A landscape with many valleys, sampled at points; each row gives a point and its height.
A ball rolls from a point to the lowest of its 3 nearest points, and stops where none of them is lower. Distance is the straight distance between rows; heights are no part of it.
(219) h=141: [198  87  89 147 124 136 123 138 139 184 100 149 147 112 139 161  83 135
 104  24 151 153 171 117 116 151 141]
(933) h=407: [183 142 133 115 153 128 183 139 146 129 111 116 164 149 123 161 135 154
 186 101 169 101  72 176 113 204 111]
(821) h=475: [ 61 145 143 143 111 121  93 110 105 109 154 140  84 125 116  87 129 106
 108 172  80 129 154  82 145  60 128]
(2066) h=344: [ 65 165 154 118 122 108 103 116 113  93 155 124  94 126 104  89 153 108
 145 217  86 120 133 102 144  72 110]
(1498) h=114: [134  99 103 143 119 127 108 137 141 171 115 128 119 128 132 143 117 116
  97  84 117 150 159 123 126 124 140]
(1445) h=137: [132 166 143 106 155 122 144 143 129  98 129 114 145 148 125 116 139 130
 162 166 142 105  96 141 125 152 104]
(1239) h=373: [212 102 114 120 146 127 165 147 148 169  98 133 163 141 141 162 105 144
 121  59 182 124 125 159 111 192 125]
(1941) h=376: [170 111 116 120 132 133 144 139 128 138 104 117 145 130 140 148 123 134
 120  83 151 138 116 146 120 163 125]
(580) h=336: [160 117 118 117 136 133 170 140 136 121 112 112 154 137 137 151 133 148
 147 109 154 109  93 162 122 158 123]
(55) h=834: [ 44 102 135 151 101 144  68 111 120 146 141 143  83 105 127 104 115  99
  73 136  81 167 197  71 139  52 161]
(1255) h=394: [160 149 134 106 152 136 178 128 142 122 128 112 163 151 122 145 140 151
 166 124 162  90  76 179 121 191 118]
(1212) h=478: [ 51 139 144 154 114 117  90 110 109 104 157 138  79 114 111  96 128 106
 100 172  79 143 161  80 151  60 141]
(690) h=379: [216 118 104 129 152 129 171 141 153 160  92 113 162 148 147 165 122 160
 156  69 183 110  94 163 113 197 112]
(1336) h=266: [111 166 152 114 137 116 144 114 105  88 145 122 126 133 115 101 150 135
 161 188 122  96  75 146 139 137 104]
(1791) h=171: [ 86 161 156 107 128 123 117 113 126 104 143 130 132 120 110 101 158 129
 137 201 102 110 111 129 136 104 120]
(2194) h=504: [ 64  99 145 150  97 128  84 117 106 135 138 141  84 120 124 102 120 105
  81 144  84 157 179  74 131  68 146]
(1477) h=322: [168 122 117 131 138 132 142 143 125 142 112 117 150 129 142 139 117 136
 125  99 143 134 120 147 121 152 123]
(148) h=341: [150 142 127 117 133 130 154 143 132 123 120 106 158 143 122 139 134 143
 148 127 148 111  96 144 118 145 126]
(346) h=375: [199 122 121 117 151 135 182 136 150 140 106 125 164 152 135 166 135 157
 172  81 185 112  70 177 108 205 116]
(461) h=361: [188 129 115 121 152 130 171 140 154 147 114 115 163 153 146 152 134 151
 146  84 175 105 100 170 110 191 116]
(569) h=191: [ 81 140 137 129 113 123 114 112 117 102 147 129 112 128 117 112 136 122
 137 188  99 128 124 107 144  90 130]
(738) h=238: [152 143 132 106 138 126 158 135 142 112 117 113 155 148 127 139 138 148
 158 134 150 107  76 152 115 163 117]
(1078) h=263: [189  92 116 126 141 131 137 146 144 161  98 132 150 121 134 172 106 141
 112  44 167 151 144 135 112 156 132]
(1618) h=133: [121 133 122 140 135 135 123 118 137 134 137 135 124 121 126 119 122 122
 115 121 125 138 135 120 134 120 147]
(201) h=468: [ 71 148 151 125 111 126 100 109 117 100 160 121 104 117 109 101 143 112
 144 199  95 126 140 100 153  71 125]
(337) h=165: [189  93 107 131 117 131 132 143 144 166  94 136 146 117 137 168 105 127
 103  41 159 159 146 131 108 163 135]
(721) h=195: [ 92 101 116 150 103 142  83 124 106 152 129 135  90 111 136 124 114  96
  80  97 103 164 201  82 131  79 145]
(1098) h=389: [197 132 129 117 162 134 180 134 155 126 118 121 164 154 127 168 127 152
 186  94 177 107  72 178 113 203 114]
(1022) h=194: [142 103 128 146 123 140 130 133 138 152 118 134 121 123 124 139 111 119
 108 111 137 148 140 132 123 140 133]
(402) h=106: [121  83 121 146 104 134 103 128 137 150 117 147 112 116 141 148 108 120
  83  96 130 160 172  92 127 103 150]
(361) h=178: [ 97 121 124 135 125 129 117 110 122 112 139 137 114 115 134 112 128 124
 128 148 111 133 138 119 138 104 142]
(2178) h=372: [197 127 109 127 148 132 178 139 155 154  99 116 158 150 145 155 132 145
 157  64 185 115  89 157 123 197 115]
(1765) h=205: [141 144 141 104 149 132 169 136 136 111 124 120 162 144 125 138 136 154
 160 151 157  97  70 159 118 171 117]
(733) h=400: [ 98 132 123 135 127 131 117 115 120 117 148 130 124 118 127 101 141 130
 130 162  99 123 138 120 134 108 133]
(1728) h=126: [110 129 132 135 130 129 117 121 132 131 133 138 117 128 131 113 123 122
 108 131 119 137 148 121 131 109 141]
(2103) h=180: [ 78 152 152 115 124 118 113 123 121 102 150 133 116 127 123  99 148 120
 136 209  97 111 118 113 130  96 120]
(975) h=395: [161 133 119 120 132 144 138 137 130 135 121 122 153 130 135 130 121 134
 138 117 149 129 108 141 120 148 122]
(1600) h=179: [147 147 139 102 142 119 161 138 135 103 117 118 165 144 116 140 141 141
 161 154 152  99  66 155 124 158 116]
(1241) h=365: [170  81  94 154 111 141 117 124 139 173 102 139 127 106 135 158 105 123
  96  53 141 158 177 115 133 146 150]
(454) h=143: [ 79 191 153 110 137 103 129 105 127  89 168 113 117 125 113  95 164 131
 157 225  92  94  97 131 140  97 119]
(2048) h=207: [181 100 111 130 129 139 121 142 134 155 109 142 143 116 141 156 109 130
 110  53 148 153 152 139 115 155 132]
(2183) h=120: [ 99 100 124 141 119 125 107 133 124 139 122 140 104 118 136 145 107 111
  99 109 120 159 174 107 127  91 153]
(1340) h=172: [ 82 158 149 114 136 114 115 117 123 106 157 128 118 128 107  99 151 132
 147 216  93 108 110 122 132  92 117]
(1617) h=479: [ 54 170 161 117 123 118 100 116 110  91 166 119  91 125 110  86 153 106
 143 227  83 113 140 103 150  68 118]
(1319) h=145: [168 103 122 140 127 143 126 137 120 153 113 143 136 124 133 146 109 123
 111  83 133 148 145 141 113 146 132]
(1968) h=276: [160 162 126  94 161 128 181 129 139 116 123 107 168 158 118 128 142 156
 179 134 154  74  56 180 116 185 116]
(266) h=330: [155 118 113 117 134 133 159 135 127 120 117 113 153 136 132 151 129 145
 153 117 160 111  93 149 119 157 124]
(976) h=465: [ 71 144 146 135 112 131  93 115 111 120 153 126 101 124 123  87 130 104
 123 186  99 134 140  85 147  75 127]
(1673) h=76: [123 110 116 142 119 126 118 132 140 164 126 138 114 129 135 138 116 119
  98  94 116 144 172 116 124 115 136]
(1801) h=265: [ 58 187 159 109 128 114 120 101 103  76 175 120  92 116 106  83 168 124
 160 252  93 104 111 123 156  78 116]
(1792) h=370: [211 107 111 127 157 133 166 141 156 167  95 125 160 142 128 169 111 149
 131  64 187 114 106 169 118 192 124]
(2191) h=264: [ 88 121 129 142 121 123 106 127 113 111 133 125  99 127 130 107 121 116
 108 155 103 153 157 105 145  99 135]
(206) h=357: [191 120 108 123 153 134 169 135 143 152 115 126 165 143 147 152 123 148
 146  73 173  97 106 169 112 179 124]
(816) h=183: [ 80 141 143 118 118 106 113 119 125  99 143 130 122 129 119 106 144 126
 137 191  91 114 119 116 133  99 121]
(1797) h=360: [ 88 126 129 133 117 129 104 117 110 112 147 133 113 123 120  97 131 116
 114 176 108 145 136  99 148  95 136]
(1995) h=215: [107 133 122 139 133 126 120 120 131 120 135 138 123 120 130 114 134 123
 127 138 126 125 136 129 137 112 143]
(2126) h=131: [127 167 145 109 141 116 142 130 128 102 132 123 150 143 121 108 141 130
 164 160 130 105  95 140 122 139 110]
(980) h=135: [134 154 137 119 132 131 143 134 125 111 132 117 147 136 123 114 143 128
 156 139 128 112 102 142 120 136 120]
(2078) h=803: [ 50 105 124 161  99 137  77 111 113 147 137 131  77 110 113 111 120  94
  76 128  78 162 195  69 139  51 155]
(1076) h=134: [102 124 126 133 128 130 113 118 118 116 137 146 112 128 137 110 123 119
 106 146 114 147 148 117 137 110 139]
(1080) h=72: [214  71  81 134 117 134 132 150 145 179  80 132 165 128 146 178  85 149
  91  11 177 150 153 129 115 175 133]
(578) h=154: [128 166 142 102 147 118 149 125 128  95 135 111 143 141 116 119 142 131
 163 170 150  99  79 145 129 153 110]
(909) h=368: [173 144 129 106 149 140 171 136 150 124 124 114 160 149 126 148 141 147
 152 105 176  94  85 179 111 190 119]
(1258) h=393: [196 102 108 124 136 120 159 154 153 160  89 133 156 140 148 167 108 145
 111  49 163 127 132 152 106 178 121]
(987) h=408: [191  98 110 121 144 126 157 145 142 149 100 130 148 128 148 166 112 143
 120  63 171 121 120 156 119 168 123]
(728) h=129: [ 95 121 128 133 121 123 107 130 120 121 135 143 107 121 137 119 126 122
 107 138 114 148 160 121 130 112 136]
(1745) h=101: [117 108 118 139 124 131 110 127 135 151 125 137 116 125 141 133 114 121
  98 108 117 147 168 111 124 110 139]
(43) h=259: [146 146 130 105 139 136 143 135 127 116 124 116 158 138 121 134 132 136
 156 129 141 110 105 139 122 139 118]
(2152) h=103: [115  85 116 141 105 128 100 138 122 148 109 139 100 109 142 138 111 109
  91  92 127 176 186  86 129  93 148]
(1368) h=188: [156  88 110 149 105 140 116 135 139 161 112 132 118 119 137 159 112 127
  96  67 129 153 168 128 121 139 140]
(31) h=410: [205 138 127 107 159 127 186 146 151 134 108 122 178 156 138 171 123 159
 193  89 173 100  70 179 103 215 120]
(1175) h=374: [163 129 121 124 128 139 135 137 126 136 116 123 148 138 139 131 131 134
 130 113 149 135 108 142 117 148 124]
(1072) h=349: [ 86 123 126 137 114 125 104 125 106 119 131 126  97 125 121 101 119 114
 109 159  98 148 156  98 149  92 133]
(1675) h=513: [ 69 135 147 153 112 125  85 118 104 126 156 143  97 121 115  92 115 102
  97 163  77 136 156  87 142  70 144]
(1931) h=292: [ 60 171 164 110 129 108 114 107 110  80 165 123  94 117 102  89 162 117
 151 236  92 113 122 117 152  77 114]
(808) h=480: [ 53 105 139 160 103 133  85 128 109 131 137 138  76 119 120 104 117 105
  79 153  82 158 168  72 138  68 142]
(516) h=231: [106 175 155 112 134 118 139 113 114  85 146 111 124 134 105 101 159 133
 169 205 115  90  72 143 140 133  97]
(1529) h=122: [104 123 124 134 125 127 113 126 127 136 133 141 109 125 136 125 117 124
 102 123 120 142 162 113 129 110 134]
(833) h=397: [137 134 136 132 125 128 133 134 133 118 126 124 139 128 131 121 128 133
 142 137 131 123 112 135 122 141 116]
(1512) h=187: [100 176 149 116 132 112 128 113 127  94 146 111 124 132 100 108 161 134
 152 193 101 100  88 141 144 118 116]
(1833) h=153: [142  95 106 147 112 137 108 132 142 168 112 125 130 122 130 147 121 123
  93  73 125 145 168 121 133 116 152]
(1885) h=197: [137  82 100 141 110 149 110 127 139 176 120 141 116 111 141 151 113 120
  86  73 129 154 170 115 125 119 143]
(781) h=467: [ 72 143 153 124 113 125 102 116 118 105 157 133 105 119 105  98 137 108
 135 195 100 131 139  94 151  72 128]
(162) h=277: [ 85 121 139 136 106 136  98 124 105 132 147 133  98 121 120 113 109 100
  95 146  98 147 170 101 137  81 150]
(286) h=155: [211  79 101 130 127 129 153 143 150 176  91 133 161 133 138 181  96 141
 112  24 172 121 144 155 103 182 133]
(452) h=192: [189  88 106 129 124 137 128 148 140 167 101 138 147 118 153 159 104 130
 108  39 155 157 158 131 111 155 132]
(1092) h=345: [100 152 138 127 124 122 118 117 134 100 143 122 128 128 123 107 155 120
 130 166 113 121 116 126 137 116 122]
(359) h=362: [182 133 118 122 149 136 172 133 154 134 118 119 165 148 150 146 136 146
 159  89 180 110  87 172 114 196 118]
(1287) h=138: [109 147 146 125 134 128 135 122 123  98 134 131 136 127 111 118 148 132
 156 162 124 111 102 139 130 131 120]
(1134) h=211: [ 90 114 126 143 112 127 109 131 113 128 124 130  94 124 128 112 118 110
 108 142 108 150 168 109 140  95 143]
(41) h=233: [141 116 121 146 132 133 133 130 135 145 118 132 125 120 127 134 114 135
 120 111 123 137 133 134 120 129 136]
(1521) h=230: [129 172 146 102 152 126 144 127 120  92 143 114 143 132 118 110 146 133
 168 182 131  92  81 149 136 153 103]
(72) h=267: [162 124 110 138 132 137 138 138 127 137 114 127 142 134 136 138 111 137
 129 101 135 135 122 141 123 141 120]
(967) h=121: [203  85 104 141 120 131 130 154 147 170  92 135 156 118 145 168 103 134
 109  30 168 159 145 132 113 166 131]
(1155) h=212: [136 116 121 144 134 134 122 133 145 143 120 133 112 133 129 128 120 118
 106 113 129 152 141 128 124 127 130]
(347) h=224: [118 127 133 140 126 135 117 131 138 144 130 136 118 127 139 133 117 123
 104 116 129 150 146 126 128 119 135]
(391) h=346: [189 109 108 124 137 123 151 142 133 144  96 124 146 133 137 167 114 131
 121  66 159 143 129 146 125 157 125]
(1401) h=331: [ 79 127 136 142 110 130  92 121 106 141 141 134  93 122 120 107 108 108
  99 152  93 148 168  94 142  79 143]
(1590) h=220: [ 60 184 148 117 137 107 129 105 109  73 170 120 104 122 118  89 170 131
 170 248  94  92  99 126 144  86 113]
(914) h=140: [187  93  98 140 122 132 121 139 134 169  99 139 141 112 151 163  98 128
 104  31 149 157 174 125 114 157 135]
(1756) h=359: [119 140 124 147 135 122 127 121 137 121 135 121 120 131 130 118 135 127
 134 138 116 133 123 126 134 123 126]
(2026) h=181: [ 65 160 158 110 128 106 114 111 120  88 159 134 108 122 115 100 154 125
 151 227  95 110 115 107 142  94 117]
(1975) h=177: [141 159 139  98 157 114 169 123 131  97 131 117 152 150 114 137 132 147
 176 166 151  90  72 153 132 162 116]
(1208) h=371: [109 145 123 141 132 125 123 124 135 108 136 122 126 126 131 106 138 123
 131 145 118 127 126 120 139 128 125]
(1302) h=115: [121  88 111 145 112 135 104 134 137 158 127 152 119 119 136 142 114 120
  91  90 121 150 172 111 119 104 151]
(1988) h=176: [ 83 185 151 107 144 111 133 106 130  99 154 108 126 130 100  94 169 136
 160 217 103  96  90 128 137 100 109]
(1380) h=275: [ 63 155 148 119 116 106 109 119 115  88 155 126 105 121 104  94 151 112
 145 208  88 115 127 101 141  79 115]
(875) h=127: [111 102 118 145 110 133 114 135 129 142 125 149 111 118 138 137 114 115
 104 107 123 150 174 110 125  90 148]
(533) h=369: [204 109 119 120 153 142 166 140 152 157 105 130 164 137 141 164 108 146
 125  62 177 120 113 161 112 183 123]
(229) h=98: [103  96 124 150 110 138  88 137 121 148 120 135  91 115 143 126 110 105
  91 103 121 174 184  87 134  85 140]
(1129) h=190: [152 157 132 102 161 118 172 133 139 107 127 113 159 157 123 137 141 159
 172 151 153  79  61 162 122 172 121]
(70) h=213: [179 118 107 125 138 133 139 141 126 154 103 124 149 129 134 156 112 134
 123  76 151 135 140 153 118 156 131]
(2091) h=146: [150  93 112 148 109 133 119 129 140 167 109 131 115 125 131 145 121 125
 101  83 128 154 166 128 124 134 141]
(1161) h=50: [173 111 111 127 136 140 132 139 131 146 108 138 148 122 141 151 110 132
 115  68 141 141 136 146 112 153 132]
(125) h=144: [101 108 118 142 120 127 106 134 118 133 135 144 101 120 133 138 112 115
 106 121 111 151 172 109 130  94 141]
(143) h=170: [111 164 150 120 137 109 143 123 118  96 137 119 131 133 112 110 143 129
 155 172 116 100  98 144 129 135 116]
(2085) h=130: [ 93 115 122 142 118 127 107 130 123 128 133 137 104 122 135 128 117 117
 103 124 113 150 166 107 133 107 143]
(1183) h=401: [ 81 137 129 133 100 122  95 126 110 115 136 125 100 127 128  98 127 107
 106 164  98 139 155  96 144  87 132]
(1606) h=107: [210  76  96 135 114 132 136 149 145 174  84 139 160 119 144 172 103 140
  98  21 169 160 145 130 112 169 138]
(1046) h=189: [159  97 115 144 109 132 125 136 130 157 113 137 122 127 139 153 114 129
 104  69 132 152 160 132 117 151 136]
(2190) h=186: [106 164 145 120 134 121 138 115 122  94 145 113 126 141 110 115 148 135
 151 176 111 105  92 139 139 126 121]
(613) h=288: [ 93 127 120 131 119 129 112 114 116 115 146 133 121 116 135 111 132 124
 119 169 105 133 138 109 137  98 140]
(2176) h=271: [101 141 115 138 132 133 114 116 123 117 145 121 128 127 128 110 139 124
 126 140 113 124 130 123 135 111 134]
(246) h=268: [122 136 134 136 127 130 131 122 134 115 126 128 129 126 135 116 137 134
 142 136 129 128 113 128 125 132 122]
(2079) h=168: [130 145 142 119 141 131 137 127 132 106 135 129 143 137 124 126 129 130
 158 136 134 108 103 134 114 133 121]
(1215) h=185: [ 74 195 150 107 145 108 130 102 118  89 167 121 113 127 119  84 168 136
 164 231  94  90  96 125 137  89 105]
(98) h=147: [ 69 164 165 115 138 109 126 109 119  86 167 126 113 115 106  96 155 122
 151 235  97 101 107 128 141  91 119]
(538) h=406: [ 68 118 140 149 105 140  98 126 106 137 138 138  84 119 119 103 113 103
  84 148  83 152 167  87 135  69 142]
(1712) h=351: [141 141 136 129 134 140 141 133 128 126 131 137 144 130 136 122 130 134
 142 131 138 118  99 135 114 137 122]
(344) h=112: [ 79 181 157 110 142 106 127 112 113  88 159 123 111 127 117  91 155 132
 161 236  92  96 103 127 136  89 113]
(2020) h=403: [ 84 128 137 132 110 133  99 113 112 107 143 127 102 119 124 105 132 113
 118 180 107 131 137  99 151  89 134]
(768) h=388: [ 60 174 160 108 122 114 102 111 108  87 172 122  92 129 103  82 161 112
 142 232 100 106 134 111 152  75 110]
(155) h=113: [120  77 105 147 102 130  97 130 133 164 113 142 107 114 147 144 103 116
  80  80 128 158 181  89 129 107 146]
(2050) h=152: [ 97 106 125 146 114 130 102 130 112 128 138 142  99 117 126 132 109 109
 109 123 112 159 172 105 141  95 145]
(449) h=358: [172 131 125 114 148 139 169 131 150 130 118 108 161 144 146 146 134 148
 152 105 171  97  87 170 112 185 118]
(789) h=297: [152 139 119 113 135 129 158 138 147 115 115 113 156 140 124 143 143 139
 160 126 147 110  93 154 119 153 118]
(535) h=469: [ 67 150 153 128 114 123  87 115 102 107 164 137 101 119 109  86 139 102
 138 205  91 121 145  88 148  70 124]
(403) h=223: [ 67 159 159 112 126 105 108 114 122  79 163 131 102 120 109  93 159 120
 144 230  95 120 120 106 148  87 113]
(25) h=354: [175 121 109 120 147 127 169 142 141 135 118 125 153 140 151 147 129 144
 154  88 169 103 104 168 114 176 120]
(877) h=477: [ 54 147 145 144 114 118  92 114 106 103 156 140  85 119 117  85 139 112
 115 189  78 131 146  77 147  69 124]
(1332) h=532: [ 47 122 143 147 110 126  74 116 115 132 137 143  71 111 115  93 122 103
  76 164  72 161 160  67 147  58 145]
(2193) h=167: [ 84 169 147 107 135 119 122 112 123  99 161 124 131 129 108  97 158 129
 151 205 100 104 105 134 137 107 119]
(2042) h=499: [ 62 156 155 124 117 123  92 105 107  98 167 128 100 115 114  88 146 112
 142 200  86 115 140 103 153  67 120]
(1128) h=166: [157 104 116 138 129 137 132 128 127 149 121 138 128 127 132 145 108 125
 107  97 128 144 132 142 117 146 137]
(129) h=142: [128  93 111 144 106 144 112 133 133 168 126 131 123 120 125 141 111 121
  91  80 130 151 174 119 116 116 153]
(67) h=781: [ 54  98 123 163  97 145  80 113 109 146 133 135  74 103 118 110 118 103
  70 121  83 166 189  70 139  59 163]
(555) h=160: [176  89 112 139 118 132 122 142 128 156 106 134 131 122 143 152 111 127
 107  66 141 154 157 134 114 151 133]
(502) h=543: [146 133 116 146 128 128 127 133 127 135 129 126 137 133 137 120 120 133
 130 120 125 131 115 128 118 135 125]
(783) h=148: [142 168 145 107 146 130 156 133 132  99 130 114 147 144 120 120 136 133
 165 166 152 106  80 148 130 152 113]
(1355) h=80: [ 96 101 126 139 104 141  90 130 118 142 137 136  89 114 137 123 111 108
  93 109 115 172 177  84 142  88 144]
(328) h=456: [201 154 128  98 167 127 189 146 143 127 119 123 173 160 132 162 135 168
 193  99 179  94  53 188 104 219 101]
(2035) h=173: [208  85 107 132 124 130 148 145 149 165  90 142 161 121 137 181 100 138
 108  32 174 136 134 141 114 166 133]
(306) h=162: [ 83 181 145 107 141 114 127 107 119 102 162 126 123 128 109 100 159 134
 151 219  96  92  99 133 130 101 115]
(570) h=217: [ 90 140 136 115 114 127 113 121 125 102 148 130 128 128 121 104 148 132
 134 175 101 115 122 122 132 115 124]
(26) h=200: [175  85 102 141 122 134 122 138 133 163 101 140 133 119 153 158 104 124
 110  37 134 153 175 129 118 155 132]
(442) h=182: [ 87 158 152 107 131 130 119 116 125 107 149 126 134 130 109 109 149 125
 137 186 108 107 106 131 137 111 129]
(729) h=94: [215  77  83 138 124 124 131 148 150 181  79 128 156 119 146 170  96 143
  92  15 168 157 157 123 116 167 134]
(787) h=139: [ 86 109 128 142 103 140  85 128 105 146 135 137  85 114 140 119 117  97
  85 107 108 166 189  88 130  89 143]
(912) h=367: [188 127 127 114 152 135 175 148 153 137 115 119 157 152 144 157 141 146
 169  91 183  98  81 172 113 195 114]
(214) h=161: [143 158 146 101 153 113 157 135 135 106 125 115 155 142 116 126 138 143
 165 164 155 101  71 159 128 152 118]
(1643) h=462: [ 82 146 137 138 101 125  91 120 113 112 151 129 101 122 121  97 125 108
 115 183  96 136 149  88 150  78 130]
(261) h=364: [208 112 103 121 159 131 171 127 157 161 104 125 167 146 138 164 121 153
 140  65 178 107 108 164 120 185 126]
(1476) h=730: [ 70 104 117 151 101 137  85 123 106 136 131 138  82 114 131 119 121 101
  83 112  88 161 186  80 128  71 150]
(803) h=347: [157 124 122 115 135 125 167 134 142 120 113 115 159 148 139 142 140 148
 156 121 155  97  85 169 116 175 115]
(1143) h=315: [185 101 104 125 138 128 142 145 137 151  93 129 149 120 137 172 107 136
 119  50 160 147 136 139 113 162 138]
(1577) h=128: [123 155 143 119 138 118 148 124 122  97 135 128 145 133 120 118 141 136
 165 146 122 107  97 145 123 139 118]
(809) h=193: [159 113 119 138 129 140 132 130 126 153 112 134 133 123 136 141 115 134
 121  96 131 140 128 140 118 141 132]
(44) h=481: [ 54 156 159 132 112 126 100 108 105  94 171 133  93 116 119  82 142 108
 126 199  85 124 141  95 148  74 125]
(1773) h=404: [159 141 133 100 145 131 172 131 139 118 128 118 169 154 129 141 137 147
 162 134 166  83  75 174 117 190 121]
(2101) h=184: [ 86 115 125 133 113 132  99 132 109 133 127 133  98 119 119 126 116 111
 104 131 106 158 175 106 136  82 152]
(1246) h=196: [ 98 177 156 114 135 114 139 118 124  93 153 107 126 135 104  98 162 135
 151 212 107  96  78 137 137 124 109]
(1696) h=123: [213  69 100 134 118 134 145 147 143 174  91 143 164 119 138 179 102 141
  99  22 174 142 144 138 111 178 140]
(1073) h=495: [185 154 127 107 167 127 186 138 138 111 123 110 164 160 133 151 136 156
 188 115 172  96  58 185 111 212 110]
(706) h=366: [194 127 121 118 149 130 170 136 154 135 106 119 159 151 138 157 135 150
 164  83 184 109  87 167 117 201 110]
(421) h=174: [ 93 166 148 113 136 125 129 116 132 104 150 119 126 129 104  99 158 134
 147 191 102  94 102 135 139 114 122]
(643) h=255: [113 132 133 129 126 129 125 117 134 104 132 125 134 133 126 112 146 126
 136 151 124 123 114 128 129 135 116]
(606) h=324: [123 172 153 103 142 117 145 120 111  93 150 115 135 128 112 110 152 135
 163 187 129  97  80 144 139 147 105]
(236) h=343: [173 110 118 117 143 142 155 142 128 129 116 119 157 128 136 153 135 141
 143 100 160 124 105 157 126 152 133]
(430) h=381: [205  97 107 126 137 122 160 145 153 167  88 134 166 135 143 169 104 148
 113  42 174 125 130 158 111 187 120]
(114) h=487: [ 68 135 137 149 115 123  87 123 107 121 147 126  95 130 118 101 120 109
 106 163  82 137 158  88 147  71 131]
(801) h=214: [ 81 110 137 138 108 143  85 125  98 134 139 135  86 116 130 106 115  94
  86 127 103 160 172  92 132  84 148]
(1156) h=208: [163  90 108 150 105 130 119 133 136 159 103 133 120 115 138 156 108 129
 107  69 130 157 163 127 115 142 130]
(639) h=210: [107 170 148 119 133 115 140 123 123  83 140 118 128 138 106 107 157 139
 152 187 102 102  86 146 138 136 106]
(1452) h=350: [178 114 115 126 148 133 165 136 139 134 112 125 157 135 137 162 126 138
 141  85 169 117 113 162 124 171 133]
(177) h=363: [178 107 117 128 140 140 156 140 135 138 103 118 146 125 149 163 123 142
 130  87 166 127 108 149 132 166 128]
(1659) h=864: [ 39 111 132 149 104 126  70 110 113 145 144 136  80 108 118  95 124 100
  79 137  77 161 193  60 139  41 148]
(1703) h=355: [165 123 123 119 137 135 146 142 130 132 108 118 153 137 135 144 125 146
 133 100 159 138 105 151 128 159 123]
(925) h=108: [200  83  88 140 121 130 124 141 146 172  89 135 149 114 145 163  97 137
 104  17 159 161 163 125 115 155 134]
(128) h=338: [160 128 119 117 137 124 168 135 131 120 111 119 155 146 142 142 129 149
 152 111 149 107  91 157 119 167 125]
(1282) h=149: [125 167 149 105 140 119 142 117 121  87 144 119 139 138 118 109 143 127
 161 169 120 100  95 144 123 140 101]
(1715) h=470: [ 67 148 138 144 107 123  88 119 108 123 150 126  93 124 119  90 123 110
 118 174  87 128 157  88 148  63 129]
(1805) h=491: [197 157 126  93 157 123 187 146 144 118 121 118 178 165 145 154 139 166
 192 111 187  91  46 192 108 224 104]
(451) h=749: [ 68  91 123 161 101 139  87 110 108 152 135 140  79  99 121 122 115 101
  80 111  91 162 187  69 136  64 156]
(1939) h=476: [ 56 138 151 147 113 118  83 110 105 113 156 130  80 119 124  82 133 109
 110 182  72 132 153  78 149  57 132]
(1305) h=169: [136 158 138 112 138 122 141 143 135 113 130 113 157 138 124 129 135 134
 165 142 141 110 101 145 122 141 121]
(1038) h=104: [104  88 123 139 110 134 101 125 127 146 126 142  93 108 138 133 105 116
  99 107 122 168 174  95 133  91 152]
(498) h=422: [110 146 145 131 122 132 127 120 133  99 145 125 134 126 113 105 154 126
 136 166 119 121 105 133 136 127 131]
(1603) h=151: [169 111 105 134 136 142 135 139 124 148 115 126 145 127 136 147 107 133
 116  83 142 141 139 149 122 150 135]
(683) h=164: [130 144 145 131 130 129 134 117 128 112 133 132 134 123 121 113 147 128
 151 144 125 122 108 135 130 134 117]
(463) h=235: [178  95 107 130 123 133 130 142 137 161 102 140 130 114 142 157 106 131
 101  50 144 160 157 128 107 156 125]
(1500) h=409: [196  99 114 128 137 118 159 147 148 152  88 133 158 131 140 180 106 144
 113  41 161 126 137 149 107 171 124]
(593) h=417: [160 124 126 130 134 132 139 135 124 136 122 125 149 133 142 133 128 131
 143 122 147 129 105 142 118 149 122]
(1990) h=251: [ 92 151 141 119 127 123 114 112 126 108 149 119 125 130 120 101 156 123
 127 171 113 116 112 130 138 119 123]
(409) h=124: [169 102 117 132 124 136 131 132 126 159 113 142 134 119 143 154 103 129
 108  73 138 153 144 137 112 148 136]
(1584) h=257: [ 89 124 129 126 117 128 110 115 113 106 145 133 113 121 127 106 133 126
 123 173 103 127 135 114 138  98 133]
(640) h=175: [184 112 110 126 134 135 139 142 135 154 110 129 143 119 133 158 116 135
 117  63 156 142 142 146 115 150 137]
(1422) h=159: [ 74 183 154 113 141 108 121 107 115  76 163 122 115 121 114  93 173 131
 161 237  95  98 105 128 145  86 115]
(947) h=274: [163  86 105 150 107 137 123 129 134 168 107 136 124 112 137 156 109 122
 106  47 135 164 171 128 121 146 141]
(1566) h=424: [156 132 130 120 137 141 147 140 133 134 121 122 151 131 132 128 132 135
 151 120 152 122  99 141 126 143 131]
(1093) h=650: [ 63 107 131 158  94 134  76 119 107 137 130 134  76 116 121 110 118 100
  78 125  76 152 184  73 139  67 141]

Two balls start at each pair of points below. Name the first point that both come to, or write -.
(1078), (2035): (967)
(1241), (129): -
(1512), (442): (2193)

Where does a ball stop that starts at each point below?
(789): (1577)
(44): (1529)
(1092): (344)
(1885): (1355)
(1990): (344)
